Points on a hilly landscape, in no order, each with its height.
From any point a ball rolls to the lowest of the 2 points nearest to it. It stops when none of these is lower. Distance is the straight distance between rows; heights are no part of it.
k_712 (h 805): [ 14  23 -10  -8 -58   2 -10  19  26 -20 -31   9  -4  11  35 -56  35 -24
   7 -70]
k_552 (h 678): [ -4  26 -33   0 -66 -38 -28  30 -39  13 -21 -23  49   4  -1   6  26   0
   6  26]
k_524 (h 742): [-23 -52  49 -27   3  13  43 -20 -35  -7   5  15  20 -18  -4  31 -19   4
 -11  26]
k_158 (h 725): [ 23  32 -12 -14  51 -32  26  56  21  -3 -43 -75 -52  14  -4  -7 -18 -49
  -6   2]
k_177 (h 653): [ 53  45 -22  -7  68  -3 -29  -6  64 -18  52 -52  -6  23  -6 -40   8 -10
  11 -18]
k_69 (h 655): [-20  18  37  25  -9   1  38  -9 -55  14 -21   3 -21   4  -8  28 -22 -51
 -14 -22]
k_225 (h 480): [-25 -55  38 -55   9 -17 -44 -11  35 -46  21  -4  34   6 -25  44  30  10
  -6  15]
k_182 (h 628): [ 24 -17 -13  22 -34  -4  87   9 -30  63  -1  30   2  32  17  -7   3 -27
   2  -5]
k_562 (h 540): [ 15 -14  -2  14 -39  29  36 -29 -34   4 -60  70  14  39  -1 -17  -4 -24
 -63 -36]
k_339 (h 745): [-34 -22   3  16  45 -26 -21  19  40   3 -22   3 -26   7 -34  57  39   3
  18  57]
k_966 (h 921): [-32  17 -34  16 -21 -10  30  23 -20  45 -61  42 -44   2  17  35   5 -12
  -8 -48]
k_61 (h 801): [ 24 -67  17 -29  20  54  19  19  20  -8 -12  14 -18  50 -28  49  11  13
 -11 -15]
k_312 (h 501): [ 15  58 -41  -7  44 -34 -17  37  56 -23  19   3 -47 -27  11 -43 -13  -5
  22  -7]
k_702 (h 785): [ 37  -2  -6 -32 -23  -3  -3  16   3 -22 -30  49  15  -9 -15  -9  24  48
  22  43]
k_760 (h 581): [  8  26 -19  55 -18 -12  30  -4 -21  48 -16  54  -1  20 -14 -15  19 -29
  -7  -3]
k_911 (h 753): [-24 -52  -5 -38  -3 -24  12  14 -14  54 -14  17   7  -7 -35  18 -47 -36
  -1   9]
k_151 (h 509): [ 32  20   9 -14  15 -12 -30 -25   1  10   7 -22   1 -17 -14 -41 -10  12
  13  23]
k_467 (h 784): [-21  -4 -30  22 -16   5 -15 -16  12  15  68 -13  14 -53  42 -43 -22   4
  17 -26]
k_507 (h 783): [-47 -18 -19 -21  47  -1 -26  40  66 -12 -34  26 -16  44 -79  70  40  36
  20  39]
k_547 (h 572): [-37 -26  13 -60  49 -20 -53 -26  40 -32  16 -32 -10  23 -35  68  18  -7
 -14   2]
k_256 (h 822): [-27  15  -2  20 -27 -20  -3  10 -24  -8  47  16  21 -56  33 -12 -24 -23
  14 -36]
k_718 (h 204): [-37  -3  -1 -33  -8 -38 -56 -49 -18   3  -7  22  -9 -27 -14  23  -8 -29
 -18  10]
k_950 (h 523): [-22  15   9  49 -15  20   3  25 -11 -26  21 -94  -8 -19  51  -3  -6 -14
  32 -34]
k_189 (h 531): [ 11 -27   2  35   0   2  21 -45  -8  26  22  51   0   6  -9  -8   3 -44
 -30 -19]
k_575 (h 872): [ 18 -25  19  51   4  29 -24 -55 -24  -2  52  -2  53 -24  -5 -16  -4  16
 -15  17]
k_424 (h 558): [ 21  -9  16  35  -6   0  29   7 -22  -8  30   1  41 -23  32   4  13  54
  31  33]
k_650 (h 747): [ 43 -31  -6 -38  -1 -13 -22   8  27  -6 -33  54   9   6 -38  11  24  34
 -18   0]
k_982 (h 662): [ -8  60  29  32 -47 -18  36   5 -16  17 -25 -42  11   1  70 -46  36   7
   2 -58]
k_754 (h 677): [  3  35 -11  65 -34 -54  19 -18 -35  59  -2 -62  45 -36  61 -12   8  56
   2   0]
k_451 (h 76): [-27  15 -37 -16 -46   5  37 -46 -33  15 -30  30 -35  25  54   4  24 -13
  -2   4]
k_231 (h 706): [ -2   6  -7 -19  40  44 -49 -31  30 -27  16  -4 -55  61 -24  31  31 -12
 -14 -35]
k_668 (h 692): [ 33  25 -15  29  65 -23  44  72  39 -24 -11 -55 -41  -5  30   2  -5 -27
  16  -2]
k_183 (h 532): [-47  15 -40  36  -8 -22 -16   6  -8  15  27 -60 -15 -35  29  -6 -41 -49
  14  16]
k_594 (h 762): [ -5 -45  -3 -16 -18  45  14  43  16 -18 -31  43 -13  34  -6  65  27  30
   4  20]
k_725 (h 663): [-30 -50  24  15  14  25   7 -19   9 -32  13  75  -1   7  -9  70  20   2
 -38 -13]
k_246 (h 347): [-29  41 -12 -21 -30 -47 -24 -21 -39  15 -39  17 -10 -21  -4 -20 -34 -31
  -6  15]
k_107 (h 897): [-15  29  -6  26 -17  -3  -5  13  -4  18 -66  35 -55 -16 -12  10 -18 -27
 -15 -82]
k_282 (h 670): [ 21 -21  32 -36 -20   8  46   6 -34   2 -22  66  16 -11   6   0 -40  11
 -24  -7]
k_128 (h 716): [ 15  56  27  53 -35   9  12   7 -18  15 -19 -64  37 -11  32 -88   8  30
   9 -37]
k_736 (h 272): [  3 -16  24  31  23  -3 -27  36  18 -38  12 -83   8 -14 -28  22  -1  -8
  20  17]
k_778 (h 584): [ 13  60 -43  32 -23   8 -38  -5  -2  -1  -5 -37   1  -3   2 -62 -10   1
  18  36]
k_876 (h 583): [  0 -30 -11  -1  21   6  13 -16   6  29  46  15 -24  17   8  10   8 -32
   1   8]
k_360 (h 671): [ 34  23   3  -3   9 -28   2  65  14  40  -9  24   4 -26 -30 -42 -31 -17
  12 -19]
k_536 (h 596): [-51  -3 -32   2  30 -35 -20   6  10   0  15 -55 -24 -23  -2  14 -22 -22
  15  63]
k_184 (h 782): [ 11 -19 -39 -31  27  -1 -50  35  59   8 -19  44  -5  20 -73  31  12  52
  -8  12]
k_432 (h 868): [ 22  22  33   9  -3  -7  35  15  -6   5 -79  22 -38  25   1 -11  17 -31
  -1 -85]
k_873 (h 497): [  2 -10   6 -50  85   2  -5  30  49   0  38 -81   7  34 -25  37 -12   4
  -1  22]
k_239 (h 339): [-37 -11 -36 -23  -6 -30 -42 -24  -2  11 -29  73 -38 -25  -7  30  11  -4
 -21 -32]
k_801 (h 416): [ -1   5  -3 -29 -64  33   9 -30 -39  -6  -7 -27  38  -6  28 -45 -32  13
  -3  20]
k_291 (h 626): [ 14  46 -10  41 -42 -26  15  44 -10  25 -10  45   4  -7  -8 -26 -18 -32
   4 -22]
k_572 (h 705): [  0 -25   2 -13  10 -25 -10  -3  -1  16 -62   8 -12  11 -22  30  33  -1
  -2  17]
k_201 (h 708): [-16  25  42  51  -8  29  14 -38 -54  11   5 -38 -14   0   0   1 -27 -31
   9  -2]
k_100 (h 860): [-85 -16  40 -58  20 -18 -11   5  17 -22 -19  17 -23   6 -65  51  -9  18
   9  43]
k_991 (h 410): [  3 -13  10 -52  43  -8 -36  53  49 -48  21 -87   2   8 -37  29  -9 -11
   3  16]
k_391 (h 857): [ -9 -24  32  30  17  28  -9 -41 -11   4  42  17  31  16 -52   8  -5  10
 -19  59]
k_2 (h 374): [ 18 -16 -11 -39  10  43   8 -50   6 -23  35  79  12  33  -1 -21 -20  22
 -38   1]
k_115 (h 768): [ 13  15  26  68 -57  44  22 -37 -11  28 -11 -71  28  -8  24 -62 -21  56
   4 -35]
k_823 (h 632): [  1  23 -52  20 -55  -1 -42  24 -24   0 -10  -7   7   5  -7 -25   2 -17
  19  34]
k_307 (h 802): [-67 -65  47 -33 -12 -13  26  15   5 -15  -7  40  25  -6 -38  40  -4  20
   9  53]
k_549 (h 608): [ 19  -1 -36 -38  27  18  19   6  34  46  44   1 -28  26 -19  -6 -17 -11
  18  -4]
k_27 (h 362): [-24 -41  10 -22  -2  -8 -50 -59  -8 -44  19  10  23 -12   3  30  28  -3
 -18  15]
k_335 (h 803): [-22  -2  -4 -17 -18   8  10   7 -35  26  26   4  -5 -28 -25  -7 -62 -14
  17  43]
k_390 (h 609): [ 25  -9  14 -15 -23  40  63  -2 -12  -9 -16  60  18  21  29 -38 -39 -10
 -29 -33]
k_313 (h 382): [ 31   9  32 -17  10  40   8 -47  -4 -17  43  11  26 -14  16 -81 -23  46
 -14 -17]
k_352 (h 454): [-45  64 -46  -7 -24 -40 -26 -10 -28   1 -10 -42 -19 -30  23 -15 -27 -49
  10   2]
k_125 (h 748): [-20  29 -25  -7   4   0 -32 -29  45   9  73   0  -6 -16  22 -72 -27  -5
  16 -34]
k_751 (h 328): [ 11 -11  27  25 -29  -3  11 -26 -42 -27 -23  51  44  17  23  28  45  16
 -25  26]
k_690 (h 707): [ 45  43  -9 -20  51  13 -36 -12  38 -25  28  15 -29  46 -40 -18   9  -5
   0 -37]
k_805 (h 414): [ -3   7  14  54  11  20 -13  13  -4 -30  21 -92  -7 -25  26  15 -14  26
  32  23]
k_880 (h 453): [ 38  22   1  22 -55  14  41 -10 -60  -9 -19  23  53  21  56 -19  31  33
 -17   1]
k_93 (h 146): [ 12 -32  33  19 -30  15 -17  25 -26 -35 -15   2  47  10 -23  33  20   6
  -7  21]
k_292 (h 829): [ 11 -46 -30  10 -11  22   1 -34  10  16  86  20  43 -28  21 -12   2  34
   4   5]
k_621 (h 421): [ 35  21  44 -32  42 -11 -21 -51  -6 -12  37 -13  14 -40   2 -42  -8  45
   4   2]
k_644 (h 556): [  9  30 -39  -2  42 -11  29  40  52  32  41  13 -51   4   3 -41 -32 -28
  28 -16]
k_724 (h 724): [  7 -13 -38  -2 -32 -52   2  25 -21  19   3   2  49 -30  39   3  30  -1
  17   7]
k_33 (h 465): [  2 -18 -24 -10  -8  39   4 -47 -10  19 -10  72 -14  40 -24  -4   4  -5
 -46   7]
k_284 (h 715): [-39 -44  18   6   7  17  18  -9   1 -33 -51  65 -20  11   2  82  47  33
 -18  19]
k_855 (h 438): [ 16  17 -45 -17  42 -56 -24  62  44  -7 -30  29 -36 -40 -13  10  -9   0
   4  -6]
k_532 (h 535): [ 24  14  18  19 -60  41  13 -35 -45 -27 -31   6  65  21  40 -60   4  26
 -40   9]
k_998 (h 600): [ 11  32   2  32  -7  -7  12  25  -6  -9 -16 -53 -10  10  57  -5  33 -19
  28 -34]
k_848 (h 582): [ 18  13  -3  -9  78  24 -19 -10  37  -5  55 -97 -23  16  -3   6 -13   4
  17  10]
k_279 (h 320): [-13 -24  52  18  -7  -1 -13  48  -3 -42  16 -24  34 -27 -28  38  -1  16
  24  27]
k_303 (h 226): [  7  -9  19 -31  13  54  30 -61 -16 -16  58  31   3  10  26 -33 -31  35
 -19  19]
k_785 (h 625): [ -7  14  -3  71 -20 -19  24  13 -51  28  12 -39  34 -24  36  25  18  51
  20  42]
k_169 (h 815): [-14 -34  45   2  34  28 -14 -29 -14  14  33 -57  19  12 -53   3 -14  18
   1  66]
k_248 (h 648): [ 20  34  -8  24  29 -26  12  29   5   0 -19 -17 -27  -7  31  17  27 -15
  31  10]
k_812 (h 466): [  4 -26  21  24 -26  26   3  33 -15   3  29 -11  59 -47 -23  -3 -22  58
  24  47]
k_599 (h 838): [ 27  20  15  18 -24   3  31  30  50  27 -34  38 -18  15   8 -46  30 -43
  -5 -88]
k_419 (h 637): [-34 -38  18 -35  50   5 -43 -28  14 -17 -17 -12 -39  13 -34  60  34 -14
 -28 -39]
k_737 (h 717): [ 11 -42   4 -46  17 -38   8  56  15  28   8  19   2 -29 -29  18 -33 -13
   3 -12]
k_551 (h 763): [-38 -14  23  39  15   2  -3 -54 -43  12  10 -63   1   1  -3  -1 -13  -7
   0  45]
k_141 (h 601): [-13 -22  30  33  -7  26  19   0 -28   1 -34  43 -17  11 -25  66  -2 -32
 -36 -31]
k_190 (h 837): [ 66 -35   9 -36  41  32  27  19  11  -2 -20   1 -34  53  -2  23  33  33
  20  16]
k_259 (h 703): [ 29  35 -32 -38  16   6 -33 -18  60 -15  48 -39 -12   7  41 -58   4   7
  16 -49]
k_820 (h 765): [ 21  -5 -38 -22 -61 -19 -26  -9   3 -15  -7  36  37 -19  39 -19  32 -11
   5 -35]
k_715 (h 257): [  4  25 -21 -36 -43  14  35 -22 -25  26 -18  26 -14  -3  38 -39  -9   7
  15  12]
k_800 (h 758): [  6  29 -15 -36  60 -32 -14  32  46 -43 -39 -60 -52  -6   2  10 -16 -27
 -24 -32]

For each start below, name the point where the ball stops.
k_128 | k_736
k_391 | k_141
k_754 | k_93
k_820 | k_303
k_524 | k_303
k_231 | k_718
k_800 | k_736
k_158 | k_736

Call two points neighbours if one is among the 2 nearest of the other. Go from one point of each pair to the other, from neighbour to neighbour, staying as low as possible. Name the highest point that can't be avoided.
k_189, k_855 | k_549
k_736, k_93 | k_279
k_451, k_736 | k_532
